A landscape with many peaks, sampled at points; each row gives a point and its height.
A climber steps from a point to the highest of its 2 nearest points, and stops where none of them is higher. Distance is the straight distance between rows; heights are no part of it.
J_991 (h 34.4): 75 91 85 103 102 97 89 103 126 92 104 95 96 97 123 116 85 85 84 110 113 91 114 112 129 100 85 123 99 95 85 97 106 99 100 103 98 129 103 112 110 88 105 131 95 94 90 88 105 83
J_903 (h 46.3): 92 109 112 71 109 83 108 82 97 100 109 124 100 111 86 110 91 88 107 113 100 101 134 77 101 77 125 103 76 92 92 87 103 89 90 94 120 115 111 75 90 96 103 95 92 100 88 82 81 108
J_142 (h 20.1): 115 102 93 124 104 105 110 99 97 107 78 96 105 108 94 78 133 121 122 117 92 90 74 123 99 115 82 73 98 122 107 103 104 106 107 98 78 88 78 127 119 100 87 119 112 87 105 112 133 96
J_693 (h 50.0): 117 120 93 89 126 107 91 94 123 97 97 123 106 81 100 108 101 127 119 88 101 74 118 106 105 87 109 66 122 119 100 122 106 105 107 112 101 100 84 113 99 119 109 96 110 80 116 82 121 89
J_846 (h 39.2): 108 98 89 95 126 100 93 122 92 88 97 106 113 103 98 90 105 106 128 103 82 106 85 85 82 107 93 56 127 109 88 89 116 108 108 87 90 70 89 91 127 107 97 85 114 91 101 112 117 115
J_301 (h 50.5): 92 106 111 88 127 87 105 98 115 83 78 97 68 71 120 82 93 77 79 99 126 72 111 94 103 120 84 80 91 105 92 84 90 109 107 89 104 115 84 72 107 86 134 88 101 108 93 93 98 105
J_479 (h 5.5): 85 90 99 95 103 104 97 89 112 109 81 74 103 108 107 93 118 100 102 103 106 134 86 121 82 124 75 83 92 98 112 81 83 115 127 120 96 96 101 110 122 82 62 113 108 114 90 130 97 121
J_148 (h 17.7): 110 109 78 95 105 97 92 119 125 78 110 98 67 91 103 97 100 117 89 87 105 93 69 132 81 89 97 73 148 121 105 110 80 105 117 115 80 93 80 98 87 122 107 98 114 101 115 99 104 115
J_732 (h 36.2): 84 113 136 93 101 96 116 85 86 106 111 104 110 112 74 98 115 96 134 94 96 105 120 93 92 120 138 124 74 82 79 119 105 76 88 82 95 94 101 112 120 86 75 105 90 95 71 111 103 78
J_712 (h 25.7): 109 95 88 126 82 121 89 86 97 93 88 109 99 105 104 100 74 99 92 79 118 79 86 111 114 104 102 127 99 72 118 97 87 117 97 108 117 110 82 130 80 101 97 137 99 94 95 112 93 87
J_672 (h 22.1): 114 110 85 97 81 106 87 88 100 100 97 110 111 101 104 121 94 104 112 87 123 96 112 114 109 100 121 126 79 85 116 106 94 122 98 132 115 110 87 128 60 108 92 146 92 84 98 99 98 81
J_911 (h 16.7): 65 89 122 108 77 93 99 93 109 117 107 95 111 114 88 106 73 94 107 104 101 116 99 117 86 98 95 107 79 104 92 98 99 106 97 109 118 89 102 143 94 94 86 103 108 109 108 116 105 114
J_977 (h 71.4): 97 101 77 76 94 98 92 118 110 113 123 110 91 74 71 96 84 90 91 90 92 125 106 93 112 80 104 79 120 96 107 81 90 102 100 112 81 97 120 85 115 97 115 95 110 124 98 86 83 110
J_428 (h 23.2): 135 85 105 124 94 116 95 110 85 111 87 114 117 70 100 103 93 111 85 83 104 93 84 99 95 105 105 99 130 109 122 121 86 97 114 110 97 88 94 103 111 120 99 92 116 101 101 99 106 98
J_933 (h 37.3): 108 120 79 96 114 112 104 70 128 114 107 123 98 102 113 114 126 118 86 94 87 100 109 76 99 72 104 115 117 82 102 98 114 106 97 92 103 88 104 99 94 91 104 101 96 105 127 95 94 136
J_688 (h 13.0): 102 97 108 107 71 113 103 92 107 100 85 84 96 86 106 76 93 106 93 86 118 124 77 94 85 107 95 105 86 102 102 108 99 107 93 116 79 97 121 104 93 101 93 102 98 131 97 104 97 88
J_767 (h 45.4): 126 94 123 98 106 110 95 105 79 100 111 101 83 98 85 102 92 111 116 105 68 96 73 114 97 115 120 74 98 70 100 116 90 98 88 112 108 72 85 82 97 106 93 96 87 90 94 87 98 107
J_154 (h 8.0): 82 103 117 87 82 89 83 83 85 103 70 113 111 112 83 102 87 108 107 94 104 107 103 141 85 99 129 98 54 110 113 115 63 76 105 123 119 94 103 114 98 111 68 139 91 98 103 89 109 107
J_733 (h 53.7): 125 87 74 84 81 70 83 123 94 103 90 95 89 113 119 118 96 93 71 81 122 100 97 88 86 109 93 78 107 112 119 103 76 112 114 110 75 113 107 84 83 109 107 104 96 103 106 107 81 112
J_982 (h 27.7): 89 99 113 94 92 108 101 110 89 79 132 114 92 101 72 74 92 79 118 83 93 105 123 105 108 93 108 115 86 82 66 98 104 106 82 98 116 97 105 103 84 64 103 102 76 102 40 76 93 75
J_572 (h 16.0): 109 96 97 103 105 96 110 96 100 113 102 91 105 128 104 113 116 112 96 100 99 91 86 103 94 102 100 92 122 119 118 92 94 101 109 89 94 82 87 118 85 105 107 92 109 96 131 125 109 126
J_295 (h 56.0): 98 97 115 92 111 103 106 105 84 112 131 109 101 99 85 106 96 99 107 109 70 100 102 91 104 93 102 89 91 96 74 97 121 87 75 88 104 89 106 88 103 85 111 77 92 86 90 91 104 92
J_768 (h 7.7): 91 84 85 87 110 107 103 85 99 103 94 80 103 130 121 85 127 105 118 114 106 135 94 107 90 117 71 84 115 101 102 101 119 123 121 93 99 95 109 99 97 100 86 106 100 107 77 124 104 127
J_506 (h 65.2): 79 110 97 66 92 91 108 82 127 99 105 91 81 118 98 78 108 80 100 124 97 105 116 100 103 79 99 94 78 122 90 87 108 111 102 106 101 98 99 108 87 98 116 95 101 107 93 98 109 117
J_972 (h 29.5): 100 84 96 124 107 95 94 107 93 94 81 97 108 100 115 88 65 99 83 106 133 79 91 105 118 119 87 125 99 80 96 92 91 110 93 92 97 129 96 111 95 100 116 122 101 87 91 111 112 75
J_460 (h 79.6): 96 93 100 102 120 96 92 104 131 125 102 95 104 112 80 107 89 101 83 124 75 88 102 107 111 113 88 96 97 77 100 74 88 121 100 96 99 113 97 120 107 97 97 122 119 106 96 94 103 116
J_74 (h 32.7): 81 73 102 109 89 107 109 91 88 98 95 86 111 118 135 139 106 94 82 83 114 119 103 109 113 102 97 127 97 123 95 88 95 93 103 108 108 95 92 111 82 89 91 117 99 93 111 117 95 109
J_272 (h 72.1): 128 99 102 103 93 116 93 73 107 91 83 90 98 77 120 91 114 107 89 82 105 91 76 85 113 88 91 83 103 112 92 108 105 99 108 123 93 92 91 91 101 80 110 106 92 97 91 89 113 77
J_511 (h 33.7): 110 107 103 75 88 94 105 95 96 106 95 106 90 100 101 97 99 110 84 92 96 90 90 100 89 82 132 85 96 96 118 108 78 98 103 112 102 83 92 65 79 120 119 80 102 109 112 90 87 123
J_315 (h 18.0): 125 89 93 125 103 116 105 90 96 110 70 100 114 122 109 92 134 118 104 96 108 97 72 98 98 107 98 97 133 128 119 101 96 93 118 84 89 75 88 122 113 86 94 98 111 88 114 115 115 98
J_701 (h 40.0): 69 103 87 117 100 112 102 84 102 79 110 90 88 94 112 93 89 87 110 118 105 91 113 115 116 85 97 129 95 97 89 108 123 95 107 88 111 136 108 120 103 108 89 122 97 87 86 112 108 70
J_501 (h 68.2): 113 129 103 99 124 80 118 107 107 82 108 107 96 85 97 95 88 102 119 115 116 81 117 101 82 101 112 112 108 99 114 119 102 99 108 81 83 115 101 97 113 125 99 83 112 99 128 100 89 97
J_666 (h 14.2): 100 79 97 100 106 89 109 106 78 115 108 108 102 95 96 92 108 91 84 96 88 101 101 82 108 95 95 108 125 139 119 68 102 81 106 103 110 86 100 104 84 99 115 82 101 109 117 132 98 128
J_537 (h 61.5): 122 122 95 112 120 101 91 108 94 78 107 119 109 95 108 95 101 107 131 100 113 84 114 84 102 103 110 104 124 99 93 116 122 99 103 75 100 115 100 89 129 106 102 86 113 82 107 92 99 71
J_343 (h 55.3): 95 101 72 109 108 99 115 92 132 102 83 90 124 104 101 79 93 106 87 102 115 105 97 99 90 111 80 102 109 102 113 95 96 117 113 104 68 124 124 126 121 106 95 113 113 126 104 115 108 95
J_700 (h 53.6): 89 110 93 116 103 112 113 97 104 114 107 92 84 115 122 93 123 92 66 109 82 102 92 84 113 100 87 113 91 99 82 72 122 84 87 94 96 103 104 98 95 78 108 98 105 113 82 118 115 100
J_166 (h 9.8): 99 84 84 95 115 106 88 105 85 110 117 99 103 104 102 65 105 92 97 111 104 140 80 100 102 122 81 94 117 103 109 80 117 101 103 103 95 95 106 80 99 98 101 99 108 126 80 133 95 126
J_926 (h 11.9): 106 78 122 77 87 101 103 111 83 118 93 94 111 135 101 96 108 109 94 104 90 98 88 110 109 116 112 87 83 112 108 103 83 94 103 116 101 94 97 97 72 116 91 104 91 99 82 104 106 125
J_95 (h 58.5): 87 103 99 82 98 92 102 81 118 92 88 97 98 114 113 76 109 107 94 98 123 105 118 86 85 97 91 86 88 131 80 81 122 114 100 95 94 116 108 83 90 95 111 99 103 105 78 95 103 105
J_833 (h 49.4): 103 113 89 104 106 118 98 108 101 101 118 96 89 86 126 123 123 103 84 91 86 105 98 96 119 94 87 109 110 105 91 122 123 82 80 96 94 100 111 87 87 90 118 81 91 97 114 88 104 87
J_649 (h 41.8): 69 112 97 98 74 104 109 100 96 108 102 94 91 102 91 115 120 71 115 98 81 111 112 90 106 90 103 119 68 80 80 124 126 95 88 96 106 89 125 127 104 75 102 123 81 92 81 94 135 85
J_245 (h 9.7): 77 87 106 105 94 94 108 114 69 105 105 88 115 107 85 99 97 78 105 104 80 119 90 91 103 115 100 104 80 90 92 63 89 88 88 103 112 84 96 85 102 96 84 90 94 123 85 122 88 106
J_605 (h 29.8): 80 90 130 116 97 114 93 90 96 110 105 114 116 85 102 115 89 114 92 75 101 109 121 105 107 112 101 93 96 100 72 100 100 101 93 100 126 101 84 95 102 106 98 98 116 91 82 86 106 97
J_377 (h 41.3): 93 123 126 83 114 90 110 83 90 98 116 123 99 116 99 106 116 89 119 108 104 92 152 82 102 104 136 124 85 80 80 105 115 75 88 81 120 119 110 79 118 84 83 101 95 90 83 95 82 87
J_321 (h 19.7): 86 75 103 120 92 103 98 91 103 106 90 95 98 89 100 95 77 101 98 107 95 98 86 114 100 109 74 92 105 110 102 98 96 105 117 107 97 101 90 142 113 94 102 108 115 103 100 123 116 95
J_702 (h 62.2): 87 130 109 90 99 85 123 103 120 84 108 98 85 91 86 113 95 95 114 100 106 103 116 110 88 91 123 103 87 91 102 109 80 88 103 94 84 100 110 83 113 109 91 86 103 123 122 85 81 103
J_307 (h 61.3): 104 115 92 102 111 83 97 106 108 98 105 108 85 111 98 107 92 108 128 113 129 92 114 117 94 123 97 116 103 84 118 110 102 107 112 74 92 122 97 120 103 121 99 117 114 95 122 106 91 110
J_430 (h 26.3): 107 82 126 108 102 110 100 105 95 127 100 106 102 76 91 116 78 117 74 81 91 88 112 108 108 114 96 99 107 100 108 90 78 94 109 112 125 99 86 111 103 116 97 97 104 101 96 91 99 113
J_932 (h 50.4): 116 109 109 85 107 117 89 96 98 94 119 108 80 94 90 102 106 102 111 102 67 99 102 92 111 86 112 87 101 70 82 117 118 105 75 113 120 83 97 69 85 77 113 89 78 84 98 71 90 104
J_986 (h 80.8): 104 97 79 80 90 110 102 93 109 106 106 106 110 83 94 89 96 115 98 84 84 109 85 90 113 81 99 77 108 119 98 97 96 92 105 114 84 87 104 98 106 106 111 97 94 111 106 94 109 96
J_408 (h 26.4): 117 80 123 128 90 108 94 94 89 104 57 102 110 98 102 80 85 97 94 111 115 67 105 102 103 117 93 109 99 104 119 94 82 112 109 91 117 115 88 110 111 113 103 110 110 87 77 104 116 80
J_756 (h 40.1): 78 89 103 111 113 94 99 87 114 113 107 95 99 65 93 144 103 105 73 90 77 96 90 90 95 87 84 117 121 100 107 88 79 90 109 108 113 92 104 113 116 90 96 86 83 116 132 90 87 110
J_136 (h 46.9): 135 96 109 99 92 104 90 113 78 84 109 90 81 93 94 96 98 102 121 108 110 88 85 99 97 106 102 100 101 91 105 124 107 100 87 101 102 92 102 89 86 113 105 89 88 95 106 89 93 83
J_780 (h 51.5): 113 103 105 108 129 106 123 114 98 98 114 121 115 81 80 97 92 119 84 89 85 106 107 89 97 110 114 106 134 87 94 93 95 89 84 98 102 98 92 69 125 105 98 79 114 111 114 97 84 111
J_628 (h 55.1): 116 119 108 88 127 98 99 99 101 90 110 132 127 81 104 106 97 124 133 77 96 81 120 106 93 99 126 84 130 111 84 127 103 83 110 101 101 90 93 109 122 98 92 74 118 83 120 84 109 69
J_909 (h 20.2): 121 70 102 95 57 118 78 117 68 99 87 94 99 92 113 97 92 107 100 80 114 120 84 117 99 104 99 97 99 97 92 126 115 98 100 127 110 93 84 107 91 111 98 125 82 87 65 99 112 96
J_150 (h 32.1): 97 100 139 82 86 108 113 85 81 101 130 110 88 101 78 90 109 93 134 91 90 102 107 115 101 107 127 106 80 80 78 126 109 95 85 92 112 82 92 120 90 83 97 99 90 89 61 95 105 87
J_589 (h 8.2): 88 99 103 109 99 87 126 91 83 95 89 92 111 116 92 105 107 83 93 111 91 87 94 72 103 90 110 111 93 98 117 67 87 88 95 85 117 95 92 87 106 102 92 87 91 109 118 116 83 105
J_141 (h 10.0): 99 97 99 75 74 85 92 115 80 117 85 100 100 115 112 109 97 108 103 91 123 93 105 126 95 100 114 90 74 120 113 115 75 94 113 119 112 99 95 111 78 124 96 122 97 86 102 100 101 114
J_876 (h 44.0): 104 127 93 95 107 100 104 63 104 95 80 110 85 122 110 95 138 132 131 115 98 86 105 103 100 104 107 89 96 92 109 103 102 116 100 93 109 78 79 99 104 109 89 116 105 89 115 97 114 123
J_707 (h 47.9): 104 99 68 91 83 81 62 125 98 78 89 83 85 102 114 115 91 105 113 82 123 105 85 98 84 100 89 68 122 113 95 103 104 119 109 110 78 94 104 86 97 124 104 105 98 92 117 92 93 84
J_88 (h 28.2): 124 101 114 117 97 110 97 111 80 124 76 111 119 119 79 90 83 104 90 107 112 77 104 92 97 121 113 102 105 99 116 98 84 105 113 86 115 109 94 98 99 143 90 109 116 96 83 108 95 114
J_318 (h 27.4): 93 97 65 83 102 89 75 121 117 94 121 90 80 97 104 91 90 100 96 105 113 131 95 100 102 112 73 93 113 96 84 94 119 118 90 104 78 114 118 91 103 96 110 92 95 108 93 96 90 89
J_779 (h 31.5): 135 102 108 129 97 101 104 84 88 106 74 111 111 115 81 90 103 121 102 111 100 75 81 102 84 99 118 101 117 95 129 105 93 116 105 74 117 89 95 99 106 126 106 92 125 80 120 113 99 100
J_886 (h 11.2): 102 118 112 114 82 99 117 72 103 95 82 98 115 104 109 71 113 97 87 102 97 101 87 75 85 94 117 109 70 94 111 99 100 95 80 104 92 97 119 76 95 95 102 80 102 136 93 97 88 87
J_268 (h 45.3): 132 104 76 97 111 105 76 110 101 102 94 114 117 98 108 115 113 124 118 87 123 92 112 79 109 95 105 98 114 128 110 120 111 120 103 103 89 99 94 118 94 106 118 110 104 71 122 89 120 82
J_358 (h 47.0): 109 100 105 124 110 90 87 106 71 100 110 128 123 83 102 99 110 114 87 94 96 114 99 70 97 99 110 103 129 99 91 96 125 77 79 88 108 83 101 62 120 92 105 76 117 100 122 103 86 90
J_308 (h 20.4): 97 84 89 76 75 103 73 129 78 108 115 117 92 92 84 79 69 93 103 88 109 129 110 103 111 106 84 87 98 91 93 97 106 113 91 117 96 95 120 106 98 75 113 105 78 104 51 89 86 90
J_547 (h 23.8): 74 89 103 87 71 100 96 97 95 99 117 95 96 100 76 110 88 71 116 84 91 123 110 97 119 82 110 97 73 82 79 87 105 97 86 95 116 88 91 89 112 67 95 116 96 98 63 73 101 96
J_22 (h 31.0): 88 116 68 101 117 93 94 90 114 90 111 94 95 114 110 85 101 107 104 111 98 121 88 87 83 84 94 93 113 82 89 88 125 119 92 91 81 102 127 77 103 104 105 102 109 111 111 111 95 103
J_90 (h 47.7): 79 118 86 90 77 87 88 127 112 112 121 96 76 112 90 123 100 86 99 104 78 118 108 102 105 84 83 97 81 78 77 112 123 108 86 89 97 94 124 120 93 72 119 106 91 91 95 81 112 79
J_665 (h 31.4): 129 106 87 87 99 92 111 74 95 102 93 115 107 105 86 98 99 106 89 95 82 58 95 78 98 75 142 96 109 98 140 96 71 105 119 123 105 89 92 94 83 122 125 92 104 95 116 119 111 113
J_718 (h 16.1): 80 92 135 93 88 108 103 110 102 102 125 95 96 100 68 115 73 87 115 89 102 119 115 129 111 107 113 121 83 105 75 101 79 69 97 107 94 104 95 120 126 81 78 108 99 100 75 102 90 87
J_981 (h 13.1): 77 90 119 107 114 95 100 96 80 96 117 100 105 94 96 129 82 85 118 99 106 88 120 104 107 99 108 122 84 100 98 96 87 78 104 95 116 113 101 110 112 97 83 102 93 93 100 102 88 82
J_345 (h 19.9): 68 85 103 73 82 97 92 123 92 103 102 87 100 102 88 114 80 76 112 87 115 139 117 117 105 114 103 100 88 98 98 90 87 104 105 103 102 104 96 101 113 82 83 115 93 106 82 98 88 115
J_278 (h 9.9): 101 110 123 123 81 106 121 89 90 104 73 100 138 115 81 83 95 98 107 98 98 101 80 87 92 110 134 103 69 80 98 100 94 97 90 99 101 92 99 76 111 113 80 90 109 118 90 101 103 81
J_228 (h 20.5): 117 100 91 110 87 109 84 113 101 100 101 108 87 66 96 98 95 120 96 80 100 95 68 130 96 93 111 76 126 108 108 127 82 86 118 129 92 87 83 107 112 134 97 109 106 103 97 100 109 91
J_277 (h 43.5): 82 129 106 102 115 112 111 111 113 104 124 113 81 94 118 127 117 97 93 103 79 95 128 106 117 98 105 124 116 84 67 114 119 74 89 83 114 102 100 82 108 95 94 80 109 90 106 90 103 96
J_814 (h 41.0): 111 113 87 86 120 91 102 77 123 110 99 109 82 110 85 101 117 122 114 124 69 83 104 98 104 85 98 88 105 81 118 95 104 115 109 102 101 82 90 107 112 97 103 113 98 96 124 102 112 144
J_943 (h 22.8): 113 83 79 136 92 108 83 86 91 94 96 81 89 97 115 99 91 109 82 91 105 96 60 129 89 105 84 98 126 104 118 110 96 108 112 110 90 94 95 147 102 87 111 120 117 92 121 130 112 83
J_887 (h 55.7): 62 118 93 91 95 96 104 122 138 114 116 84 87 112 109 111 102 80 91 117 77 122 104 124 103 88 78 99 98 95 76 98 111 93 102 88 94 98 115 115 111 87 100 93 115 114 103 97 105 103
J_209 (h 34.0): 107 134 74 86 121 97 114 98 124 96 104 108 81 113 125 94 120 106 86 120 79 102 100 83 67 83 88 98 111 86 90 102 130 100 90 80 92 92 115 72 99 92 107 87 92 105 124 106 100 132
J_629 (h 60.0): 105 97 97 108 99 85 102 91 101 94 82 92 88 123 124 126 99 94 76 88 115 94 100 90 91 100 103 102 97 101 120 84 70 109 115 94 86 110 96 83 80 110 94 126 97 99 111 106 82 120
J_75 (h 62.9): 90 88 81 115 102 108 92 96 105 93 97 87 91 81 107 78 113 91 85 103 94 103 78 90 123 100 79 89 99 108 73 91 131 95 89 112 87 105 98 94 108 73 100 107 96 103 71 104 114 69
J_94 (h 29.2): 141 99 87 92 96 97 82 103 88 93 91 103 104 88 94 82 95 91 103 101 101 62 102 78 111 79 112 98 101 115 134 102 89 102 101 125 110 107 92 101 74 130 114 91 90 89 98 113 109 88
J_728 (h 36.5): 100 116 115 62 76 99 104 105 101 109 102 98 90 113 85 83 89 100 95 102 109 114 107 106 98 84 114 87 72 102 95 96 90 110 84 102 87 102 119 81 60 124 115 73 87 107 100 84 88 107
J_634 (h 15.1): 125 92 111 105 52 108 93 100 83 102 61 88 115 108 107 80 91 103 101 108 143 125 83 108 76 116 94 125 88 99 113 115 105 123 105 112 96 95 114 118 88 106 92 114 93 112 94 102 89 95
J_980 (h 71.3): 91 93 87 94 92 101 98 109 90 98 128 121 113 66 88 80 85 102 118 88 97 127 93 103 111 99 86 82 103 117 82 103 130 85 97 102 73 99 111 104 116 94 106 78 114 116 85 111 104 83
J_713 (h 36.0): 98 111 96 102 137 80 121 110 96 100 96 96 108 98 86 100 97 116 118 120 78 94 95 104 59 102 99 78 105 88 112 85 104 112 114 87 106 81 95 85 136 120 95 91 113 101 124 111 104 118
J_219 (h 49.8): 72 113 82 114 111 86 117 86 117 91 91 95 116 111 94 95 94 93 100 116 107 99 108 87 84 87 89 107 80 110 110 102 102 90 109 80 81 129 132 98 116 107 89 93 105 116 110 110 96 90
J_199 (h 50.6): 119 97 118 105 118 108 106 96 96 76 92 94 89 98 107 83 102 92 98 127 110 84 93 91 89 111 83 108 84 89 103 112 102 114 92 92 98 118 104 82 82 97 104 90 77 105 89 83 85 99
J_614 (h 52.3): 80 113 83 87 104 96 96 88 112 99 121 100 86 128 107 105 127 114 136 131 83 103 101 124 107 88 111 110 105 83 97 123 112 83 110 92 97 92 108 118 93 115 86 110 85 88 100 101 115 116
J_507 (h 44.1): 83 103 93 112 113 103 107 112 122 107 126 94 93 79 116 141 111 100 81 94 84 108 93 122 98 91 83 115 118 97 111 114 95 81 107 96 90 103 111 122 97 87 105 90 98 107 134 87 89 108
J_630 (h 14.3): 93 88 131 104 91 96 101 100 90 101 88 97 131 118 85 90 76 98 98 104 110 97 99 107 79 111 90 100 62 116 103 119 90 101 90 98 108 114 119 123 85 105 90 98 97 106 90 95 107 93
J_562 (h 36.4): 92 77 107 130 106 96 102 92 83 104 92 86 111 88 121 147 102 103 91 87 110 104 99 89 84 105 87 128 106 111 118 92 81 86 118 91 110 93 93 106 98 95 88 98 84 92 138 103 83 99
J_267 (h 51.2): 75 120 107 73 107 82 119 100 126 111 113 116 112 111 92 119 110 85 82 109 92 113 139 91 99 79 111 116 85 111 80 81 95 72 93 75 106 109 111 75 97 95 99 72 98 104 112 76 81 121
J_211 (h 12.1): 88 87 87 93 117 89 105 118 73 121 121 106 118 114 91 85 99 97 102 119 87 127 93 88 113 104 102 99 123 111 96 59 111 91 90 92 106 86 95 89 98 112 94 84 109 109 100 131 91 126
J_122 (h 53.9): 96 107 125 105 131 95 119 99 107 81 83 90 93 91 112 105 109 86 91 117 106 86 106 98 83 110 81 96 85 112 97 97 94 96 102 80 96 118 94 66 110 95 102 83 95 100 110 84 89 116
J_835 (h 47.1): 89 107 99 100 98 103 124 113 120 121 104 82 76 114 95 110 127 71 72 101 72 97 110 89 126 93 91 108 86 103 84 65 99 89 80 92 104 99 88 91 96 68 110 92 95 108 113 87 98 111
J_606 (h 23.6): 110 88 101 94 76 121 88 110 79 103 95 109 94 80 109 97 79 90 88 70 108 104 109 105 116 101 93 96 86 98 103 96 93 113 87 126 123 100 94 109 80 83 109 111 88 101 66 84 95 95
J_512 (h 22.5): 97 81 83 114 87 100 87 95 94 94 92 95 98 130 98 98 84 95 98 110 98 91 87 106 99 99 88 103 100 75 122 98 84 119 102 119 105 107 114 131 80 95 83 127 86 102 101 107 82 97
J_392 (h 58.8): 74 87 94 77 101 100 108 89 118 95 125 95 114 121 100 96 114 102 109 122 89 100 105 104 115 81 95 96 97 126 79 104 124 90 100 93 97 104 106 112 88 112 101 99 95 91 90 97 122 109
J_244 (h 26.8): 115 94 103 87 85 107 90 108 91 103 112 117 111 88 91 94 80 86 111 90 92 85 110 102 117 82 120 107 89 98 120 106 74 86 104 123 126 102 94 116 81 117 96 102 90 102 82 103 94 91
J_241 (h 26.2): 134 75 75 105 85 99 72 92 87 86 105 71 78 113 129 95 102 97 85 85 135 109 78 103 89 103 89 104 129 104 119 106 97 111 117 126 89 99 99 116 86 82 104 108 90 95 120 133 96 92
J_791 (h 27.8): 103 93 106 137 101 123 110 99 104 94 84 96 123 89 112 84 113 105 103 93 102 91 89 105 124 126 93 112 116 94 87 101 107 94 102 85 86 112 70 106 128 93 88 106 115 90 91 102 117 76
J_800 (h 33.6): 124 103 128 118 116 86 113 87 88 103 77 105 114 91 79 102 99 121 104 125 93 84 103 86 66 96 113 94 107 88 115 96 95 103 108 82 115 89 96 71 128 122 93 72 110 93 121 100 85 109
J_996 (h 11.0): 90 100 112 127 114 93 104 89 109 87 111 105 108 94 89 132 78 89 89 93 90 70 102 108 97 82 116 117 87 81 112 103 66 93 101 101 107 115 107 108 84 108 92 104 99 107 119 86 91 80
J_325 (h 57.4): 96 107 121 91 97 92 114 98 100 86 84 90 90 76 100 118 101 85 103 92 109 94 123 88 100 99 108 99 76 122 123 95 80 95 110 103 101 109 100 80 103 95 108 89 91 107 123 85 87 112
J_70 (h 17.3): 129 87 126 109 51 114 84 101 87 94 58 87 105 96 117 73 105 105 98 104 126 110 78 115 89 96 103 118 97 119 101 118 99 107 116 122 107 83 89 101 91 121 89 109 94 90 77 100 112 78
J_372 (h 24.9): 87 108 115 127 113 121 127 86 103 95 95 93 114 90 105 89 125 111 115 105 75 116 87 100 115 115 96 113 99 79 77 101 120 86 104 88 102 95 87 94 127 92 73 98 111 103 87 109 104 101
J_57 (h 45.5): 64 103 89 103 96 96 104 88 100 88 95 92 100 103 120 96 106 68 104 113 114 105 118 81 103 75 89 119 79 128 101 107 117 80 103 84 102 121 126 104 104 89 93 108 93 108 94 114 113 87
J_24 (h 30.9): 109 103 110 126 107 108 110 109 95 79 78 96 112 89 122 105 121 106 101 78 102 82 95 96 113 116 117 91 135 100 97 91 85 89 109 90 108 94 57 85 125 99 81 95 123 94 118 89 104 96
J_320 (h 65.1): 61 95 104 108 108 99 103 112 134 120 111 88 116 98 85 113 98 93 80 113 72 129 90 106 105 108 79 110 100 85 80 73 98 96 95 92 108 99 106 109 120 87 81 92 108 121 91 103 95 113
J_945 (h 62.5): 107 102 81 90 112 99 122 111 117 104 99 97 94 76 88 83 87 100 77 92 110 104 90 94 90 113 93 94 125 98 120 85 89 117 105 107 73 115 111 89 111 105 120 91 119 136 89 108 97 112
J_941 (h 33.9): 119 98 107 111 119 109 85 102 88 89 90 111 101 84 118 121 104 99 90 87 112 73 110 88 125 110 104 98 106 101 103 97 92 108 98 103 126 106 75 85 95 99 110 95 106 75 111 87 97 89
J_999 (h 62.6): 100 87 91 98 107 100 86 111 76 107 133 105 96 91 87 78 95 93 119 112 80 117 82 90 100 99 85 91 99 89 90 115 143 86 79 97 92 91 129 97 99 87 117 92 85 102 73 104 98 88
J_48 (h 41.1): 136 95 86 110 114 105 55 129 103 85 107 105 104 84 100 98 93 107 97 84 113 86 100 74 100 107 93 87 133 114 106 112 107 121 96 103 83 106 107 92 98 113 139 101 106 75 117 94 112 95
J_503 (h 67.4): 92 112 106 112 117 101 105 86 119 110 92 104 103 116 89 114 101 111 104 118 97 72 123 108 110 110 92 101 80 94 102 93 97 117 96 81 102 121 91 129 108 106 96 122 112 79 112 95 110 102
J_904 (h 29.0): 109 77 91 98 96 97 95 101 80 93 107 81 85 93 132 115 103 91 96 92 118 111 90 101 99 98 77 99 106 127 108 109 110 104 108 116 102 98 99 105 79 83 115 99 86 98 108 114 95 108
J_801 (h 46.7): 111 98 103 96 116 94 108 120 109 101 97 84 94 108 108 73 100 82 95 137 102 84 106 102 93 131 67 118 87 76 105 108 106 119 92 89 89 134 117 120 78 95 111 99 85 108 94 114 95 105
J_466 (h 43.1): 122 102 70 110 96 100 80 126 97 76 81 108 86 111 117 94 101 104 112 91 116 97 81 80 82 98 104 67 131 128 104 99 97 116 102 89 90 83 82 78 110 118 107 92 115 98 109 109 114 115
J_759 (h 36.8): 83 120 106 89 103 100 101 103 104 88 128 98 80 109 111 116 101 101 119 95 119 110 130 107 95 104 103 108 100 99 67 119 124 100 93 73 100 115 99 97 104 106 94 99 108 88 81 83 101 91
J_227 (h 56.1): 98 117 102 87 119 89 139 111 119 106 118 115 113 102 88 109 106 107 62 101 80 96 121 95 93 95 110 103 110 91 89 97 98 93 86 89 86 106 101 76 104 101 108 72 106 112 123 82 89 123
J_772 (h 37.2): 119 99 98 106 129 105 59 121 113 84 112 95 83 75 113 112 89 100 88 91 119 76 98 103 123 109 88 98 112 103 94 109 99 110 95 105 98 117 83 83 76 101 136 96 89 63 105 84 103 76
J_273 (h 43.0): 97 98 103 89 110 89 116 105 115 124 94 77 89 95 78 99 100 82 70 101 85 97 104 83 100 91 87 84 92 110 103 59 84 110 98 102 95 96 102 93 106 70 119 82 102 118 113 92 96 114
J_744 (h 39.6): 84 100 109 78 99 87 113 127 99 116 106 101 104 115 67 88 82 84 92 105 79 105 114 98 91 77 96 84 71 101 97 69 86 103 73 97 101 96 123 88 82 85 109 75 95 115 98 84 77 107
J_73 (h 47.6): 94 113 98 74 91 103 101 59 103 92 99 111 96 113 119 98 134 116 135 106 106 95 101 113 117 82 129 113 95 97 112 115 105 99 113 104 103 90 88 92 76 120 93 105 88 83 98 95 105 112
J_280 (h 22.2): 110 101 101 124 95 110 113 87 92 110 95 92 105 98 88 86 121 110 127 115 69 98 75 94 112 103 95 98 90 83 100 113 119 101 101 97 91 82 99 123 112 91 91 113 92 86 101 115 123 99
J_928 (h 23.7): 85 78 80 64 63 93 76 105 97 96 102 90 101 92 94 90 87 100 95 90 121 138 106 108 105 99 81 101 103 112 82 97 123 110 86 128 90 116 121 105 89 91 100 114 74 100 75 95 92 77
J_997 (h 9.3): 98 110 127 112 95 98 105 87 102 93 89 100 116 99 99 122 104 106 97 89 111 88 102 127 98 104 125 113 78 101 123 122 66 89 105 108 100 110 98 101 92 114 75 119 98 103 120 87 92 92

Where does a climber stop that starts at each point below?
J_308 | J_506
J_991 | J_986
J_665 | J_986
J_779 | J_629
J_154 | J_833
J_981 | J_227
J_479 | J_833
J_572 | J_501
